Each scene shows the same named points in several views. A view is turned or mirrored, and shifted as a whole, has a little noise and may leave points out.
In the rows, 128 means zero.

Scene 1
View 1
(228): [111 134  66 123 112 119 113  69 108 128 124  83 121 143 135 130 138 115
 141 116 128 121 138 109]
(28): [140 120 147 120  96 158 145  73 131 106 163  87 137 139 117 152 103 140
 162  86  67 109 125 106]
(282): [151 106  88 120 146 161 126  99 120 127 143 106 135 130 135 134 103 122
 133 107  92 128 149 121]
(230): [136 142 119 119 117 116 108 107 144 141 173  69 166 114 152 142 113  97
 161 120 113 141 119 107]
(215): [142 131 156  92 112 153 136  87 131 122 185  77 155 120 143 139  89 114
 152  90  46 110 121  81]
(6): [142 105 102 133 123 165 141  83 121 116 128 103 115 143 115 150 107 147
 152 100  97 124 146 126]
(87): [116 133 120 140 111 119 117  83 126 119 139  59 118 142 117 146 126 120
 176 111 145 137 115 122]
(131): [127 142 130 100 102 138 136  83 125 136 157  74 137 121 149 149 102 123
 158 106  67 120 128  79]
(223): [129 124  87 130 121 150 139  90 122 141 108  90 102 133 134 159 112 149
 161 122 111 139 153 113]
(359): [146 105 102 110 173 148 100  95 107 105 174  85 145 140 123  96 106  80
 120  89 114 119 125 123]
(19): [141 116 127 148 142 129 102 107 138 111 163  66 143 137 112 133 117 101
 168 106 156 147 110 147]
(204): [148 104 109 135  97 166 147  74 130 109 138 114 131 145 112 158 113 158
 152  94  78 113 144 126]
(147): [143 113 147 133  92 154 140  73 137  99 162  88 139 145 106 155 108 143
 168  85  84 112 120 121]
(155): [172  84 152 141 140 199 158 101 138 101 148 107 118 142  98 164  76 162
 166  84  74 128 141 141]
(146): [147 125 112 137  78 141 137  90 156 132 150 105 158 125 135 172 118 149
 168 115  89 131 138 121]
(339): [150 118 110 126  77 158 148  80 145 130 146 117 152 129 134 170 111 158
 156 106  60 116 147 112]
(50): [121 136  66 145 121 127 128 106 132 162  93  84 102 124 149 169 122 146
 173 148 148 163 156 120]
(123): [147 100 118 139 127 158 128  83 124  98 149  95 129 149 102 138 110 133
 152  89 110 122 129 138]
(205): [106 118 156 131 116 141 130  49  97  73 146  48  86 173  77 127 118 124
 172  69 125 103  99 114]
(129): [143 130 116 138  74 140 139  89 156 134 148  99 155 125 135 177 118 151
 172 117  89 131 137 117]
(83): [110 144 124  93 150 115 100  86 100 122 172  42 130 131 142 103 110  70
 142 101 115 122 107  82]
(161): [163 101 133 159 139 160 130 121 153 120 147  90 135 131 111 164  97 140
 180 110 130 156 132 155]
(305): [138 106 137 143 140 140 111  88 123  91 164  68 130 152  95 124 115 107
 160  87 139 127 107 142]
(115): [129 152 126 128  92 139 155 110 153 171 121  72 117 105 160 199  95 161
 199 141  92 160 146  91]
(267): [155 114  98 114 121 143 110  92 133 118 180 107 180 127 139 123 116 102
 127  98  84 115 131 120]
(253): [148 131 139 109 159 120  88 121 137 126 207  59 181 113 147 109 101  60
 145 105 118 141 103 113]
View 2
(230): [142 140 110 127 124 115 132 139 173 104 129 113 124 133 130  98 160 145
 159  95 123 148 112 126]
(215): [139 152 129 135 111  97 152 114 221 138 151 149 152 123 144 106 139 174
 137  95  94 152  86 173]
(6): [157 145 151 145 107 118 158 126 167 144 143  98 122 118 130 140 100 118
 168 143  88 110 104 179]
(161): [128 163 132 122 124 125 103 129 129 113 144  99 117 130 112 116  81 121
 163 133  99 100  95 160]
(131): [144 148 126 148 116 111 171 133 195 136 145 138 140 132 144 120 157 152
 153 107 101 152 102 174]
(205): [133 118 112 183 132 105 157 110 199 110 152 147 109  77 120 172 126  91
 135 124  28  80  93 148]
(83): [161 118 116 154 123  92 157 122 213  99 147 130 125 112 159 108 188 124
 142  74 108  98 118 112]
(28): [136 148 129 146 114 111 153 118 198 141 143 137 136 110 123 138 112 150
 146 126  68 144  86 181]
(204): [153 146 149 141 103 121 158 125 179 155 133 102 126 110 119 147  89 135
 166 151  75 140  95 187]
(282): [174 141 159 128  99 109 153 124 180 143 140  83 128 124 146 114 111 131
 169 123 115 109 111 160]
(155): [133 172 158 128 109 110 124 107 167 149 164 119 139 119 124 130  51 137
 148 143  72  95  74 207]
(267): [171 130 142 115  96 102 137 117 214 132 122  90 131 108 135 100 125 158
 158 108 114 143 106 129]
(87): [137 131 108 158 133 125 144 140 153 101 133 115 105 114 118 143 147 100
 161 123  85 113 114 136]
(147): [131 144 125 144 117 116 141 119 188 134 137 128 128 102 111 144 101 141
 148 133  62 141  84 171]
(129): [134 155 122 133 117 135 147 145 155 137 123 112 125 132 110 133 121 149
 171 139  97 177  99 175]
(339): [148 155 143 133 102 127 163 135 177 159 127 109 135 127 119 134 106 158
 170 146  92 176  96 193]
(359): [179 119 149 127 102  87 133 104 215 117 141  89 124  97 151 101 124 124
 149  96 108  78 111 113]
(123): [152 137 141 140 111 112 135 116 179 129 139 100 118 101 121 138  93 118
 157 134  75 102  97 155]
(50): [156 149 132 151 125 145 169 167 101 121 134  82 104 156 134 132 149  90
 198 143 133 118 136 165]
(253): [147 134 113 111 121  89 101 115 203  88 138 116 129 118 143  70 156 153
 139  66 128 115 104  94]
(115): [120 181 117 147 134 143 165 164 112 130 151 136 133 176 131 123 153 135
 176 128 122 161 109 207]
View 3
(223): [112 130 100  78 123  85 165  93 115 129 105  68 102 182 139 116  96 155
 131 123 124 155  87 131]
(359): [115  99 135 112 132 121 141 158 113 177 107  82 116 143 131 169 155 152
  92 150 101 126 138 141]
(228): [103 119 108 106 154  83 148 128 107 155  91  55  95 200 138 125 137 152
 129 143 120 177 102 111]
(204): [139 138 117  97 118 108 173  73  92 144  86  96 107 175 160 127 103 165
 154 137 135 120 133 128]
(267): [126 134 136 100 129 130 127 123  87 176  95 113 106 141 145 144 162 157
 114 149 107 137 125 109]
(50): [ 98 128  81  73 136  81 150 108 121 105 112  69  96 192 123  84  91 136
 120 112 113 193  65 132]
(87): [119 138 117 114 143  82 172 127  98 137 105  43  98 170 116  94 110 128
 125 154  91 160 128 127]
(155): [150 135 124  85  86 120 194  70 106 131 107 103 122 135 149 138  73 158
 136 132 119  80 147 164]
(115): [120 186 106  48  99  74 168  61  94 119 120  66  87 142 127  73  86 142
 132 130  97 164  52 110]
(28): [142 162 138  97 109  96 182  78  81 164  94  72 101 144 149 129 116 159
 146 159 112 110 135 115]
(282): [117 116 115  84 119 116 144 110 112 152 103 101 112 159 147 148 125 161
 114 129 123 135 107 135]
(129): [136 172 117  87 119 106 157  72  77 135  94 101  93 155 144  85 110 146
 147 141 110 150 109 105]
(161): [134 134 110  94 112 123 169 108 107 108 116 104 115 139 122  93  81 126
 115 128  92 127 138 158]
(83): [105 131 145 105 136  81 151 158 102 191 116  25  98 135 114 150 165 143
  92 169  81 149 108 110]
(205): [134 126 138 138 137  65 216 122  99 162  96   3 105 176 126 135 104 142
 144 178 103 111 175 140]
(19): [123 125 121 117 138 112 158 151 103 131 116  73 108 141 106  97 116 115
  99 149  73 147 147 146]
(215): [136 174 155  80  98 101 163  88  77 189 107  72  98 109 144 146 146 164
 125 165  98 108 111 101]
(339): [139 164 120  80 111 109 159  59  80 148  88 108  98 161 162 114 115 166
 155 138 128 133 109 105]
(6): [127 124 112  92 119 101 172  91 108 139  97  82 110 175 148 133 100 160
 137 132 128 127 121 139]
(131): [124 168 137  77 111  85 162  89  86 174 106  58  93 139 141 130 136 162
 129 156 105 136  90  98]
(146): [136 167 116  87 120 111 153  75  79 135  94 107  96 157 145  90 113 148
 145 139 111 149 111 107]
(305): [131 118 130 129 137 109 175 142 100 146 105  63 113 152 119 120 116 128
 114 160  89 124 170 148]
(253): [120 141 150 102 127 126 127 164  90 177 124  84 104  94 106 129 171 127
  74 163  58 140 126 118]
(230): [117 158 130  91 129 107 136 126  86 158 113  82  94 128 118 100 146 132
 105 152  79 161 101 104]
View 4
(228): [109 113 159 124  95 159 137 121 114  90 123 164 151 141 111 128 141 101
 146  92 148 157 148 146]
(267): [131  94 122 141  99 153 127 138 142 131 121 138 156 168 153 137 126 103
  75 135 152 151 145 133]
(28): [ 75 133 145 167 101 153 128 126 183 149 145 141 120 160 156 132 112 116
 121 143 155 132 137 166]
(19): [143 135 134 122 108 160 147 134 136 161 129 138 130 130 133 148 159 136
 128 114 115 171  89 125]
(253): [170  84 113 100  99 149 117 151 149 176 119 130 137 178 129 144 143 161
  77 127 132 190 119 139]
(131): [ 84  96 147 143  93 155 117 128 178 142 139 165 122 184 124 122 116 122
 125 133 155 157 158 165]
(129): [ 73 121 147 151  97 157 134 136 169 153 140 175 110 157 149 123 153  72
 139 151 135 144 145 127]
(83): [142  94 143 100  94 149 113 133 141 128 123 137 142 173 102 136 120 176
 114  93 153 182 138 178]
(223): [ 83 111 158 163 102 180 150  99 150 115 143 189 138 148 109 127 129  91
 160 111 129 159 128 130]
(50): [ 95 102 162 139 100 187 155 102 131 117 139 214 130 142  88 121 161  77
 183 101 109 179 126 104]
(87): [108 141 158 118 101 156 139 129 139 137 134 156 119 131 119 135 155 128
 161 103 130 163 115 149]
(6): [ 87 127 147 179 107 175 153 102 156 119 144 160 144 142 138 136 115  96
 134 121 138 141 118 136]
(205): [ 93 180 167 144 108 146 139 118 151 124 143 110 124 118 138 147 113 172
 158  91 157 133 101 201]
(215): [ 92  96 132 153  94 148 111 133 194 162 140 142 123 194 145 128 103 136
  94 150 160 151 152 172]
(155): [ 81 140 130 217 117 182 160  94 196 161 159 144 133 145 163 146  96 110
 116 148 127 131  86 132]
(230): [127  93 134 108  94 152 121 145 153 160 126 162 121 172 123 128 155 120
 118 131 132 178 139 133]
(204): [ 73 136 147 185 104 164 147 113 161 123 143 153 138 141 158 134 118  80
 127 137 149 125 130 139]
(123): [106 142 141 169 110 166 151 114 150 133 138 136 143 132 152 144 122 114
 121 120 138 139 104 141]
(305): [133 150 139 137 111 155 146 127 140 146 132 118 136 125 145 151 135 148
 123 109 132 153  90 149]
(147): [ 80 148 144 164 104 150 135 129 174 152 143 135 118 144 162 136 125 111
 126 141 148 129 123 157]
(146): [ 78 119 144 153  97 159 136 134 166 151 138 172 117 156 150 124 151  69
 133 151 135 143 144 123]

Which points are out of place in each view (at most two, in the order of its rows)? Write none if all are in place.
view 1 -> (267)
view 2 -> none
view 3 -> (19)
view 4 -> none

Scene 2
View 1
(238): [ 92 107 127 178 148 169 149 129 140 134 101 114 129 113 131 143 140 105
 154 151 122 118 111 129]
(125): [173  93 126 173 135 112 151 132 132 120 115  96  63 160 121 107 131 116
 158 167 111 149 103  76]
(29): [110 106 150 171 140 176 159 126 117 139  80 103 133 150 126 124 139 101
 146 157 117 133 142 106]
(37): [ 63 111 136 163 166 198 135 109 136 153  98 125 148 122 149 127 116  95
 140 150 124 108 126 153]
(259): [122  86 124 163 164 128 129 131 111 119 142 106 106 128 142 131 114 105
 166 163 119 129 119 135]
(54): [104 108 143 180 127 171 164 136 105 130  79  97 147 142 121 137 148  99
 140 143 107 140 142 109]
(77): [138  90 124 161 138 126 121 106  84 122 127  96 109 190 152  70  92  96
 119 145  89 166 129 111]
(298): [ 54 117 118 163 161 183 128 119 118 142 118 127 157 117 153 135 100  93
 124 121  99 114 118 167]
(70): [ 83  92 135 128 187 163  95  95  86 146 145 123 136 166 178  81  57  89
 124 147 106 130 144 170]
(153): [142 110 169 123 162 148 166 169  96 145  99 107 104 160 110 151 105 117
 151 143 101 123 162  98]
(281): [125 130 164 116 154 154 174 184  81 151  96 113 123 159 106 165  93 118
 125 110  75 122 169 107]
(134): [164 118 130 148 138 108 170 180 119 128 119 104  72 144  98 159 116 127
 146 125  82 132 114  81]
(90): [159 112 167 117 154 132 167 175  81 143 104 102  96 179 107 141  94 120
 138 134  84 135 166  87]
(24): [122 115 154 143 158 165 162 148 129 150  92 115 103 145 117 140 116 114
 147 148 111 115 135 105]
(23): [107  99 120 185 140 143 148 139 116 115 117 102 129 114 129 148 141 104
 159 149 113 132 114 128]
(62): [124 113 153 115 177 150 145 156 111 156 121 122  97 154 125 139  78 116
 138 136  99 110 144 122]
(199): [ 66 140 108 127 172 167 120 138 134 164 141 152 117 130 149 133  49 111
  95  85  67  99  98 164]
(60): [ 85 112 156 136 150 186 130 107  59 152  91 107 167 201 155  80  77  86
  92 122  77 152 179 136]
(258): [142 121 155 143 145 164 167 135 140 162  77 113  82 175 114 110 111 117
 129 146 102 127 130  77]
(216): [123  84 125 126 182 112 102 128  76 124 173 114 102 160 161 106  56 102
 140 141  94 137 134 152]
(34): [121  99 144 132 171 143 129 132  92 141 130 113 110 163 143 114  80 105
 138 144 100 129 144 130]
(164): [146 118 142 165 141 153 179 153 163 145  83 111  75 131  99 150 147 124
 160 158 119 116 105  76]
View 2
(134): [ 96 124 133 104 119 180 127 136 136 140 104 116 123 136 154  61 166  81
 143 151 125 128 155 101]
(60): [161 171 154  84  99 184 102 149 143  50  82  69 137  98  70 174  61 106
 163 110 164 171 108 117]
(281): [128 158 109  95 109 156 108 137 169 109  87 100 159 109 109  90 105  83
 134 141 104 141 149 126]
(90): [108 135 127  95  94 157 104 130 159 102 100  73 145 121 118  64 121  80
 139 143 122 144 140  99]
(125): [ 93  96 171 102  98 184 134 135  91 106 120 104 106 145 159  89 174  86
 161 141 159 126 138  61]
(23): [134 115 149 105 116 171 149 141  87  99 144 133 130 138 127 165 166  91
 138 123 132 125 161 119]
(29): [137 135 155  96  91 156 133 140 101  66 112 131 144 118 130 156 124  91
 151 136 125 128 147  88]
(54): [147 144 156 104  92 167 129 150 109  72 122 140 139 115 131 159 128  83
 145 140 118 140 163 105]
(153): [111 129 120  94  98 141 117 129 143  95 104  93 157 122 118  89 126  84
 135 142 111 126 145 100]
(258): [107 135 149  90  96 160 123 137 120  85  66 121 140 115 148 100 116  96
 165 149 136 115 124  60]
(70): [135 121 130  79 137 174 133 131 107  79  92  49 133 129  51 191 103 127
 159  79 188 131  84 125]
(37): [148 134 129  89 131 147 154 138  89  73  92 141 155 120 101 211 117 118
 152 108 135 100 126 115]
(259): [114  97 139  98 125 166 147 131  91 106 134  94 128 149 109 148 168  99
 144 110 151 118 135 114]
(34): [119 121 132  89 120 166 125 130 122  95 102  68 135 131  92 133 124 105
 150 109 157 130 114 111]
(62): [109 126 108  86 126 148 127 126 137 111  82  86 154 127 102 108 123 104
 143 123 133 111 119 112]
(216): [111 105 128  88 141 187 130 129 120 120 117  33 117 148  68 134 143 110
 149  88 185 138 103 133]
(164): [100 115 142  99 104 149 144 135  98 106  93 160 143 129 174 101 161  89
 151 159 111  93 155  66]
(238): [137 128 137  98 124 159 152 141  90  92 111 152 144 128 128 179 143 102
 146 125 125 108 149 113]
(199): [127 153  98  84 190 198 147 143 130 146  37 121 131 123  89 165 113 132
 166 101 166 105  95 152]
(24): [116 129 128  93 109 145 133 132 117  93  91 123 154 122 130 123 130  96
 147 138 120 108 138  91]
(298): [154 148 122  92 151 173 152 145 104  99  91 136 144 120  89 211 118 118
 151 101 143 116 128 149]
View 3
(77): [179 160 140 137 119 130  93 142  88 130 168 118 174 127 123 165 134  91
 149 169 147  97  99 128]
(34): [148 121 135 149 132 146 112 123 124 137 159 107 162 109 138 124 134 104
 167 175 159 129 117 138]
(258): [166 149 101 156 150 166  78 131 149 157 140 133 109  94 156 141 123 110
 163 126 161  85 140 149]
(281): [119 139 163 173 127 166 112 110 138 167 114 118  86 111 151 106 104 113
 159 171 166 132 144 174]
(62): [144 118 125 161 138 155 117 112 149 148 150 114 132  95 153 110 128 119
 170 165 172 143 132 154]
(24): [141 126 111 162 149 170  98 126 155 159 134 118 123  82 140 113 133 111
 157 156 163  97 153 139]
(70): [139  90 131 133 138 138 121 111 105 115 162 101 221 124 135 137 130  64
 198 184 167 141  88 111]
(216): [166 124 144 147 115 123 135 121 105 122 186 101 197 112 126 126 144 113
 162 197 165 165 100 131]
(125): [199 176 104 151 131 143  86 162 128 152 177 122 142  80 113 144 159 138
 114 157 143  73 146 129]
(37): [119  88 101 151 162 178 110 114 141 148 113 112 186  81 118 112 128  54
 179 174 179  88 148  93]
(298): [123 101 119 160 145 170 133 103 118 149 104 120 195  89 105 111 115  45
 168 191 197 117 144  93]
(199): [162 118 102 172 135 157 156  78 121 145 122 148 187  91 130 125  98  59
 178 162 237 182 127 114]
(60): [115 117 170 133 135 152  90 114  86 132 114 112 160 157 148 156  95  39
 200 170 153 102  87 136]
(164): [169 152  81 171 153 176  88 141 172 173 137 130 104  55 128 115 145 132
 128 142 166  72 182 133]
(54): [124 139 138 157 143 172  88 140 124 166 105 114 132  94 111 122 124  79
 138 179 149  55 160 120]
(23): [145 137 122 163 136 163 112 139 129 162 127 111 161  71  89 108 145 100
 120 196 163  79 168 105]
(238): [133 119 106 163 151 175 109 128 140 162 115 117 162  69 103 109 136  80
 145 179 175  80 166 100]
View 4
(259): [112 116 126 141  93 150 140 166 159 140 119 111 104 128 117 102 161 110
 130 132 129 138 113 138]
(34): [109 105 121 130 118 143 117 125 155 161 100 118 116 120 130  79 116  99
 136 117 114 146 106 135]
(298): [160 133 145 129  66 163 161  95 142 183 104 111 136 150 143  88 133  83
 164 104 147 170 116 149]
(216): [117  99 109 110 123 160  88 139 135 149 101 138  90  83 105  80 139  97
 131 118 106 158 110 148]
(125): [ 70 131 152 147 108 116 137 200 176 131 118  91  92 144 136  70 150 133
 110 153  83  91 118 117]
(281): [ 96 109 116 153 127  99 119  97 137 171 126 106 136 177 127 109  58 129
 147 109 101 137  80 101]
(24): [ 88 114 128 169  90 124 157 127 167 166 128 101 141 161 135  82 107 118
 135 132 114 120 108 112]
(258): [ 68 120 144 163  99 113 147 131 177 170 116  95 138 157 155  48  93 119
 126 141  85  98 113 105]
(77): [101 120 153 102 141 133 102 159 172 149  70 102  90 115 159  58 129  90
 124 123  94 131 116 150]
(29): [ 96 122 146 157 102 126 164 140 191 159 104  82 139 173 163  91 116  99
 138 123 136 126 106 130]
(23): [124 137 149 142  85 134 162 163 159 145 123  90 110 171 134 116 153 116
 142 126 138 137 109 133]
(70): [128  94 116 113 110 180 113 103 163 174  76 132 124  79 138  58 131  61
 140 107 134 170 122 166]
(37): [133 122 139 151  60 165 180 103 174 179 105 104 154 151 151  80 135  79
 153 118 157 154 121 144]
(238): [125 133 147 154  66 143 179 136 166 163 122  93 136 171 143  99 142 105
 148 126 142 141 115 133]
(134): [ 86 134 139 150 106  96 126 164 129 145 147 101  97 172 112  96 112 158
 128 139  71 104  97  94]
(54): [110 132 155 147 107 116 163 142 183 156 103  76 132 192 166 112 114 104
 144 115 138 131 101 129]
(62): [ 93 102 107 155 101 134 125 110 144 170 128 124 132 131 113  78  99 118
 137 124 101 133 102 112]
(90): [ 69  99 111 153 145  98 106 131 154 155 121 106 117 154 125  97  72 132
 127 123  87 118  84 101]
(164): [ 74 135 148 183  69 112 178 163 171 154 149  87 132 183 134  79 127 143
 125 153  99  90 112  95]
(153): [ 75  99 108 167 123 110 129 127 162 158 129 104 133 159 123 104  85 128
 131 125 108 124  91 102]
(199): [160 137 144 117  55 163 129  71  91 201 121 139 127 121 117  41 117 103
 164 113  90 162 124 133]
View 5
(29): [127 140 155 123 106 135 148 144 112 151 136 103  98 113 124 104 128 104
 157 155 144 140  96 114]
(23): [124 126 148 134 118 149 142 168 127 129 133 143 108 128 127 110 152 106
 132 169 188 137  92  91]
(37): [119 132 127 150 114 157 131 144 123 175 163 117  89 134 160 122 145 112
 147 103 150 126  59 117]
(298): [108 124  99 163 126 167 131 161 132 156 172 123 108 114 162 127 154 126
 127 113 167 122  51 130]
(70): [ 67 134 104 133 112 153  58 155 119 168 168 146 102  90 137  80 113 161
 111  93 135 123  49 145]
(60): [ 71 153  98 130 110 145 110 136 106 164 159  71 112  40 128  91 104 150
 130 138 114 131  68 184]
(90): [141 106 131 103 133 112 118 181 115 102 136 103 133 108  81  73  86 135
 146 175 110 132 139 148]
(216): [ 80 114 109 120 127 142  50 189 127 122 152 177 125  99 106  63 111 165
  99 130 152 125  79 129]
(134): [160  99 142 112 128 100 141 206 122  69 137 144 148 120  85  94 107 115
 147 176 155 147 130 103]
(199): [123  97  66 169 133 132 115 201 132 112 202 148 151 100 150 129 126 144
 127  71 149 129  42 141]
(34): [106 120 123 118 122 132  89 172 119 134 152 137 118 105 111  80 107 143
 127 133 133 130  91 134]
(238): [133 126 142 142 116 149 148 158 125 147 148 127 103 135 142 122 149 102
 148 136 168 133  80  99]
(153): [147 105 138 110 136 124 125 173 119 119 136 104 119 133  96  81  99 125
 150 163 114 125 132 137]
(62): [139  98 118 122 135 124 104 182 123 121 158 125 124 132 110  86 100 136
 141 123 117 125 107 136]
(77): [ 75 151 136 109  89 115  92 164 104 122 139 148 125  46 100  74 105 141
 125 153 153 155  78 122]
(125): [130 131 179  97  87  91 121 180 104  98 124 169 123 104  88  80 109 107
 154 164 163 165 111  73]
(24): [152 111 146 118 120 118 137 169 116 128 145 115 114 137 111  98 109 111
 161 139 125 135 111 115]
(54): [129 137 143 130 115 144 167 149 117 141 134  90 107 104 125 115 139 102
 151 180 156 138 101 121]
(259): [112 119 148 121 117 143  97 174 126 131 138 170 107 134 117  86 133 125
 125 147 172 133  91  93]
(258): [150 125 151 111  98  88 143 166 102 118 150 111 123 105 105  99  91 107
 176 127 114 153 104 115]

Which points are out of place in each view (at most two, in the order of its rows)? Write none if all are in place.
view 1 -> (238), (199)
view 2 -> (23)
view 3 -> (125)
view 4 -> (34)
view 5 -> (24), (54)
